Each row is a point on a landscape with many valleys, with its height.
From any point a ball rolls to the lowest of the 6 points nearest to it. It stops when none of these is lower. Distance is the straight distance between rows; heights are no part of it.
<692> (h 246): [151 146 176 150 104 167 176 156]
<126> (h 368): [152 129 153 153  86 168 165 142]
<66> (h 302): [133 125 103 132 129 100  84 126]
<405> (h 84): [168 103 133 187 129 138 138 101]
<341> (h 185): [124 110 140  90 170 118 149 148]
<614> (h 149): [111 144 165 103 105 156 182 160]
<702> (h 150): [109 133 120  75 122 134 136 152]
<489> (h 272): [100 128  91 130 101 109  91 114]
<47> (h 518): [ 87 148 101 159 137 131 101  75]
<393> (h 193): [119 124 113  84 157 121 129 153]
<461> (h 151): [125 127 129  88 137 145 137 158]
<488> (h 96): [145 132  94 117 160  83  57 127]
<77> (h 257): [164 103 103 176 170 101  80 104]
<83> (h 528): [106 126 104 174 152 118 113  70]
<593> (h 195): [ 90 121 128  53 125 123 148 155]
<293> (h 52): [170 112 121 132 180 128 121 147]
<415> (h 258): [138 127 104 106 135 120  98 145]
<259> (h 449): [163 116 145 173  97 156 153 132]
<30> (h 95): [142 112 115 150 117 122 108 125]
<525> (h 44): [178 111  97 127 194 103  79 137]
<552> (h 266): [130 148 142 108  95 166 170 160]
<670> (h 373): [165 155 203 170 107 176 176 163]
<615> (h 217): [113 135  92  96 120 105  82 147]
<435> (h 98): [ 97 141 164  79 114 146 183 157]
<181> (h 276): [163 120 113 141 154 130 106 139]
<99> (h 463): [129 153 163 130  62 178 173 159]
<189> (h 540): [153 119 129 150 100 150 138 136]
<335> (h 339): [143 126 135 134  82 143 131 149]
<633> (h 232): [119 134  94 113 132  69  63  94]
<579> (h 118): [132 114 195 114 138 109 189 143]
<416> (h 489): [139 113 114 196 161 130 119  71]
<669> (h 410): [128 114 117 181 170 109 101  76]
<95> (h 249): [144 119 167 115 164 150 181 145]
<48> (h 359): [114 124 122 164  81 152 143 106]
<183> (h 244): [116 143 129 108  71 149 142 160]
<622> (h 203): [136 137 145 113 113 151 165 155]
<211> (h 180): [155 122 132 112 165 140 144 152]
<131> (h 526): [ 76 142  98 135 126 102  85  75]
<735> (h 260): [117 107 201  80 106  99 190 156]
<575> (h 508): [ 95 168  95 157 167 126  96  57]
<91> (h 173): [139 143 181 127 131 157 184 156]
<392> (h 413): [ 99 122 110 166 109 126 112  82]
<420> (h 556): [178 124 137 152 139 148 139 138]
<327> (h 318): [ 86 148 174  75  90 146 188 159]
<270> (h 333): [143 109 110 161 146 104  82 101]
<728> (h 248): [122 122 111 133  57 145 139 137]
<732> (h 129): [109 128 152  76 129 134 176 155]
<704> (h 200): [130 127  94  88 162 104  85 153]
<308> (h 577): [124 114 124 185 138 135 124  83]
<659> (h 66): [ 83 180  88 142 146 133  91  63]
<680> (h 152): [143 114 114  98 178 117 123 150]
<598> (h 541): [131 107 126 177 108 139 126  87]
<609> (h 625): [ 85 165  91 133 141  90  77  61]
<618> (h 219): [ 84 118 167  57  99 113 188 158]
<344> (h 134): [160 111 106 115 201 111 103 154]
<354> (h 464): [104 124 103 148 116 104  89  89]
<296> (h 183): [124 127 118 110  91 141 128 156]
<208> (h 71): [164 143 188 137 135 168 184 156]
<634> (h 290): [100 123 109 134  82 123 106 120]
<306> (h 227): [143 102 158 106 181 114 165 133]
<271> (h 374): [ 92 142 103 122 115  89  75  84]
<228> (h 148): [126 138  92  97 147  79  55 135]
<442> (h 97): [128 128 147 158  61 158 153 128]
<581> (h 186): [152 121 103 136 158  97  78 129]

For each start below, name every point that the ball comes to, in order.
<461> -> <732> <435>
<306> -> <293> <525>
<83> -> <669> <77> <525>
<393> -> <702> <732> <435>
<704> -> <488> <525>
<680> -> <293> <525>

Call two points neighbours if one is among the 6 nearest of the other. Go from one point of each pair to the other, from neighbour to neighbour, staying as low as possible. Name the highest point that can't be avoided.
<405>, <435> -> <259>
<30>, <659> -> <271>
<435>, <442> -> <728>
<208>, <30> -> <415>
<435>, <525> -> <211>
